Points on a hilly landscape, in no order, each with its height.
A ball rolls from a point to the lowest of its 2 nearest points, and stops where none of them is lower. Distance is the straight distance between rows; heights are no part of it.
z715 h=2.24: [107 157 146 153 135 131  67 112  61 207 179 155 152 182 108 129 109 153
 138 170 140  81 167  94]
z162 h=1.94: [140 107 142 151  94 118 119 153 144 152 134 113  88 122 128 172 151 174
 154 131 132 100 102 145]
z415 h=5.15: [108  93  65 136 125 104 192 136 136  87 114 152 119 152 146 168 162 107
 162 109 160 170 117 133]
z278 h=6.89: [122 114  97 192 130 157 120 112 130 132 174 119 145 141  60 152 135 123
 131 154 109  86 103 129]
z791 h=1.46: [119 157 112 129 149 152 119 110 113 140 140 175 177 151 181 110  67  99
 110 171 140 159 182 129]
z594 h=4.97: [193 140 177  92 113 139  93 111 123 129 103 118 106  73 147  73 154 167
 132 111 127 154 154  70]
z703 h=1.29: [136  73  69 156 131 116 148 150 121 120 122 111 107 130  83 124 194 161
 179  91 174 118 115  70]
z442 h=4.76: [118 150 118 126 147 147 112 137  96 122  90 156 171 148  77 177 151 112
  92 159 121 169 139 110]
z976 h=3.22: [162 130 139 175  90 169 131 105 127 110 139 138 127 102 104 145 126 130
 156 176 106 181 131 128]
z557 h=6.76: [120 159 113 150 176 132 113  90 167 140 196  72 166 146 113 115 150  73
 132 148  99  52 104 171]
z16 h=5.54: [131 120 168 116 117 148  78 166  97 156 123 137  99 119  72 181 157 185
 114 145 114 142 126  97]
z365 h=1.21: [110 142 134 132 121 152 128 123 131 147 168 159 138 141 207  80  33 122
 124 160 150 139 173 150]
z917 h=1.66: [166 130 157 132 103 112 126 108 154 113 138  86 116  95 119  82 116 124
 162 117 104  93 121 135]
z168 h=6.10: [138 107 133 120  73 149 184  92 161  69 131 117  99 120 130 151 142 106
 157 147  80 188  88 194]
z323 h=4.66: [113 118 135 107 109  89 180 161 141 103  85 124  98 129 147 125  96 105
 153 103 144 144 141 147]
z964 h=2.04: [109 136 100  84 164 102 150 101 144  97 111 132 151 143 183 105 109  57
 101 108 106 146 130 161]
z195 h=3.70: [144 148 114 114 179 126  82 103 100 161 112 146 171 139 123  85 152 120
 115 124 138  94 152  82]
z480 h=3.73: [112 137 120 140 122 136 103 150  68 153 107 167 127 152  73 199 162 156
 144 177 151 189 146  86]
z595 h=5.12: [199 150 161 108 102 145  98  76 135 123 123 129 115  73 175  87 171 158
 120 123 114 170 126 106]
z928 h=5.28: [109 164 124  66 159  75 140 156 121 140  68 139 139 143 153 156 156 129
  69  96 137 128 133 128]
z96 h=6.36: [112 149 140 156 118  97 145 167 136 146 115  80 130 158  62 138  84 109
 161 143  97  59 137 152]
z419 h=1.57: [138  90  84 172 113 136 164 126 126 114 157  75 103 114  50 105 167 153
 162  78 158  93 113  85]
z454 h=3.23: [155 141  86 145 109  88 145 106 114 142 110 147 111 143 191 176 201 157
 157 132 167 146 131 143]
z956 h=1.45: [127 155 151 122 139 136  90 134 101 167 131 141 151 144 131 122  82 136
 113 150 127 110 166 117]
z20 h=5.67: [136 101 161 136 109 146  80 139  93 157 155 153  93 114 123 148 130 189
 139 150 145 159 138  98]
z32 h=6.83: [110 151  97 185 158 145 118  99 137 147 189 108 181 158  88 154 140  99
 123 172 102  65 105 163]
z606 h=5.44: [157 124 157 106 117 148 117  80 162 128 165 142 102  82 222  74 114 128
 106 146 119 141 102 179]
z464 h=3.39: [134 111  93 123 179 133  99 108 120 138 132 146 166 126 116 103 172 121
 105 102 135  92 114  95]
z67 h=4.02: [151 147 132  99 164 154  78  99  92 145 114 166 175 117 119  64 150 124
 114 129 130 142 167  53]
z888 h=2.19: [167 117 178 143  83 136  90 142 128 154 147 112  81  97 131 146 128 194
 155 144 124 123 121 133]
z17 h=1.67: [126  92  70 125 145 105 154 142 131 118  95 130 129 135 107 121 181 124
 154  75 151 113 128  92]
z895 h=6.45: [124 160 129 150 143 108 117 141 128 167 143  69 151 162  83 109  76 111
 150 147 119  46 148 136]
z384 h=4.90: [144 155 108 118 133 143 121 104 102 109  96 159 168 129 122 152 187 127
 100 140 131 175 130 110]
z438 h=5.66: [144 102 162 121  92 137 139  88 173 121 180 118  78  87 201  91  94 138
 129 146 114 120  71 207]
z172 h=2.11: [111  97  79 148 146  94 165 133 125 120 133 107 128 150 109 116 123 113
 140  82 151  86 118 112]
z80 h=6.11: [121  97 129 144 108 132 166 121 165  84 158  81 113 134  81 126 103 101
 168 114  80 110  91 174]
z226 h=2.51: [108  82  87 153 151 120 193 136 132 101 165 102 115 122 123  81  99 120
 132  62 172 109 127 109]
z241 h=3.09: [166 124 137 167 111 166 101  90 122 138 157 147 140 104 112 140 155 146
 141 160 109 137 121 123]
z849 h=2.84: [ 79 124  76  95 170 104 184 130 129  90  95 157 157 164 152 142 109  48
  97 110 130 163 127 150]
z69 h=5.07: [119 159 115  97 139 107 142 130 120 112  70 145 148 145 149 158 161 105
  81 113 137 179 134 115]
z842 h=1.20: [134 145 109 142 142 111 133  94 139 140 146 123 153 149 145 149 160 108
 141 131 103  88 109 168]
z120 h=5.43: [121 159 172 107 124 138  96 184 100 144  82 122 111 128  74 183 138 160
  90 140 109 161 132 108]
z768 h=1.11: [129 149 103 102 143 108 144  92 145 128 131 134 148 141 212  85  92  86
 129 124 130 125 144 155]
z376 h=1.91: [178 145 173 112 114 130 106 103 155 127 118 111 126  81 167  52  93 123
 144 122 119 124 143 118]
z721 h=2.92: [164 111 121 168 126 167  90  82 139 134 181 124 143  99  94 117 186 157
 130 123 110  86  88 112]
z49 h=2.21: [172 175 186 107  92  84 120 137 138 130  75  86 108 116 145 113 119 143
 176 120 113  85 141 156]
z581 h=5.98: [130  94 141 117  95 141 163 108 171  87 150 106  99 113 131 127 114 112
 151 122  86 143  80 178]
z649 h=1.97: [123 164 135 111 133 133 124  95 152 133 151 139 141 120 226  88  66  91
 108 171 130 137 145 175]
z509 h=2.07: [113 135 127 132 119 156 145 122 126 116 121 171 138 124 175 131  87 106
  95 160 134 194 154 138]
z112 h=6.35: [116 177 141 139  92 109 142 156 113 130  80 117 111 159 118 208 144 137
  99 155 120 179 138 147]
z461 h=3.86: [ 90 103  52 190 160 147 170 118 106  97 161 144 182 152  71 123  99  80
 115 132 163 129 134 107]
z95 h=3.11: [165 110 111 134 147 128  95 104 134 152 146 124 128 108 109 101 189 162
 131  89 130  65 102  96]
z379 h=1.84: [148  97 122 149 107 132 145 123 148 107 141  79 105 104  77  83 130 135
 169  86 121 103 110 102]
z807 h=1.43: [176 156 171 120 126 153  98 105 133 143 128 123 141  98 139  81 101 126
 132 155  99 146 167 109]
z498 h=4.33: [138 118 143 104 164 174  84 123 102 121 112 171 158  89 109  82 123 119
  90 132 121 182 150  62]
z123 h=3.65: [ 82  99  56 155 165 148 157 109 132  84 152 159 195 146  97 121 108  54
 110 142 129 142 107 130]
z188 h=4.58: [150 108 148  91 138 172  89 142 107 116  94 148 123  80  80 106 165 161
  97 119 124 181 139  50]
z294 h=4.84: [ 96 145 195  79 126 166  78 138  86 143 138 178 118 114 164 123  92 156
  50 145 138 204 148  83]
z402 h=5.84: [150 116 172 126  78 158 130  91 174 117 157 112  97  86 149 139 127 134
 135 158  83 134  71 194]
z139 h=6.28: [135 142 136 136  88 129 143 149 138 120  97 111 105 124  96 207 154 142
 133 150 110 155 109 154]
z696 h=5.13: [125 179 179 134 106 163  82 112  78 126 137 153 132 142 139 185 161 159
  59 176 112 198 114 124]
z330 h=4.94: [ 93  91 100 127 123 103 202 168 139 103 111 154 103 135 164 139 111 112
 151 103 174 178 144 140]
z426 h=6.43: [102 164 154 112  92  94 154 190 120 110  70 113  83 155 150 200 114 146
  85 128 148 189 129 156]
z369 h=2.32: [136 125 130  97 114 134 145 113 155 105 122  96 111 128 107 171 217 155
 153  96  75  83  70 166]
z163 h=5.89: [146 105 163  95 107 111 136 103 171  96 151 101  86  91 199  58  91 114
 148 101 117 105  91 196]
z525 h=1.95: [109 158 143 118 130 142  77 110  76 181 162 177 164 169 149 126  86 138
 127 164 136 124 189  96]
z262 h=6.68: [128 154 115 138 175 105 116 106 152 149 169  62 154 153  87 104 150  98
 141 113 107  20 110 149]
z9 h=2.93: [ 85  70 102 144 148 130 170 166 137 116 168 139 114 111 144  79  87 145
 109  75 189 125 149  96]
z60 h=6.24: [106 124 154 137 109 112 153 163 164 105 130  60 116 136  56 137  78  94
 160 120  85  78 107 164]
z794 h=4.25: [ 76 116  67 166 158 120 153 163  97 150 127 165 154 183 107 158  94 115
 122 127 180 121 162 106]
z108 h=4.61: [111 115 171  88 160 177  64 133  95 140 148 186 142  99 135 101  93 139
  61 144 130 179 150  74]
z549 h=2.77: [157 102 162 142 110 159 134 159 131 119 124 119 108  87 100  85 106 157
 158 122 137 171 162  80]
z119 h=6.16: [125 119 153 109 123 104 136 130 160 106 146 100 104  99 184  37  62 119
 142  92 151  88 119 156]
z552 h=3.58: [111 132  85 137 130 118 131 155  84 136  95 165 125 162 121 220 181 157
 127 151 163 181 131 124]
z734 h=1.15: [142 149 175  94 119 123 118 111 169 110 125  84 122 111 132 111 125 111
 139 132  80 101 107 179]
z388 h=1.93: [126 156 132 189 137 142  85 113  96 172 197 136 157 168 110 145  92 129
 136 187 123  81 155 134]
z447 h=4.93: [103 104 122 128 132 132 159 158 140 109 102 135 125 123 116 128  83 101
 124 126 123 144 135 126]
z423 h=2.74: [134  87  95 136 143 168 122  80 156 103 157 122 145 110  88 107 192 119
 133 101  95 101  78 109]
z604 h=2.54: [138 114 122 125 121 168 134  87 156  95 138 113 137 116  91 151 206 132
 140 122  69 104  73 137]
z837 h=1.60: [128 143 112 171 136 120 112 112 124 166 178 132 146 154 158 146 115 135
 126 158 130  70 128 155]
z399 h=6.13: [121 113 128 122 145 102 136 142 140 140 141 112 122 121 169  66  78 133
 122  89 160  77 145 120]
z897 h=3.34: [ 95 127  71 129 166 122 175 112 130  90 111 156 185 157 110 123 108  33
 129 133 119 143 136 136]
z198 h=4.32: [ 97  78 130 115 110  82 180 183 151  94 108  99  80 133 135 123  88 119
 165  67 150 107 112 157]
z125 h=6.65: [100 174 152 108 149 115 110 167 130 159 102 120 138 147 119 176 107 124
  91 154 107 104 134 155]
z875 h=2.88: [166 140 112 133  97  94 147 132 129 132 102 112 103 120 154 118 156 144
 202 124 156 150 159 114]
z820 h=3.42: [124 125  82 152 115 119 151 125 112 119 110 167 128 146 155 179 168 135
 150 151 162 179 136 131]
z758 h=5.56: [106 140 124  71 175  81 112 163 123 165  77 140 136 143 161 117 124 128
  91  87 145  79 142 116]
z318 h=5.25: [136 186 193 113 129 161  71 113 118 147 139 122 134 113 136 149 144 149
  59 172  86 162 122 139]
z74 h=2.49: [167 103 189 137  96 154  97 147 145 128 130 115  88  73 118  96 101 172
 149 126 123 136 133 106]
z111 h=2.00: [115  79 104 117 110 115 155 110 153  98 145 122  97 137 133 159 183 140
 150  88 104  99  72 168]
z787 h=0.94: [145 154 171 122 121 143 104 146 121 147 112 113 138 118  99 113  80 124
 121 161 104 137 165 112]
z682 h=4.62: [115 152 107 138 157 138 116 142  81 162  75 150 175 174  46 165 156 109
 126 154 126 122 152 101]
z184 h=6.53: [ 89 155 150 100 121  96 130 181 117 145  90 133 111 157 154 201  93 137
  75 136 135 136 129 177]
z542 h=5.30: [106 113 145 118 125 158 119 189 123 123  82 132 119 112  50 167 112 136
 104 141 107 166 131  99]
z72 h=3.89: [ 76  76 109 117 139  86 169 187 144 128 124 132  92 136 152 126  97 136
 119  64 173  95 116 129]
z43 h=5.26: [183 144 150 117 115 149 102  62 140 136 152 142 128  91 202  93 152 140
 115 145 124 148 118 149]
z94 h=6.20: [131 122 126 132  70 135 170 113 149  96 126 119  84 124 139 192 170 147
 149 142 101 163  86 188]
z375 h=5.00: [118 171 197  99 100 143  64 133  79 128 135 160 116 135 157 149 135 173
  42 152 133 215 138  92]
z237 h=4.04: [ 84 103  88 182 144 152 173 157 106 121 142 160 170 159  86 128  71  95
 121 147 160 148 166 106]
z54 h=3.41: [ 80  74  73 139 160 111 175 160 128 124 140 161 125 143 170 117 116 122
 109  76 194 125 133 116]
z231 h=2.57: [170 156 152 117  87  77 152 136 130 118  79  93 100 130 161 104 119 135
 204 107 148 114 157 144]
z300 h=6.58: [113 145 125 145 161 104 103 143 145 161 183  64 128 143 103 114  99 118
 116 116 131  18 111 153]
z333 h=4.78: [170 101 142  99 135 156  88 117 129 125 118 142 119  78 124  85 163 160
 121  99 134 151 126  67]
z824 h=1.63: [117 111  95 123 131  81 159 114 145 124 138 127 120 162 158 156 165 117
 145  92 124  87  88 176]
z322 h=1.62: [138  77 108 144 120 128 120 144 137 139 144 122  89 115 123 146 179 181
 168  97 160 113 102 103]
z206 h=5.86: [112 126 117  88 168  80 141 144 144 136 103 120 137 134 157  90 104 101
 119  89 140  92 138 122]
z166 h=3.08: [175 154  91 149  99  92 147 103 108 129 107 129 113 133 155 161 206 153
 203 147 154 165 138 115]
z672 h=5.14: [106 105 144 128 141 163 133 167 139 109 101 136 137 105  75 127  75 110
 107 144 112 168 147 102]
z500 h=4.44: [104 137  82 152 157 108 137 150  87 167  92 160 165 187  94 145 138 109
 140 135 158 105 167 104]
z872 h=1.74: [147 173 178  86 122  95 116 126 152 124  92  95 115 106 168 107 114 127
 122 113 114 102 127 163]

Call two points neighbours if one is among the 2 nearest of the other. Go from one point of each pair to the other, from neighbour to neighbour, staying as low as possible. Name the highest point that can't be avoided.
z787 and z768: z442
z768 and z365: z649
z703 and z842: z715
z787 and z703: z376
z703 and z734: z379

For each start below, name the point where the ball stops.
z557: z581
z72: z703
z184: z581
z206: z768
z794: z768
z552: z734
z415: z734
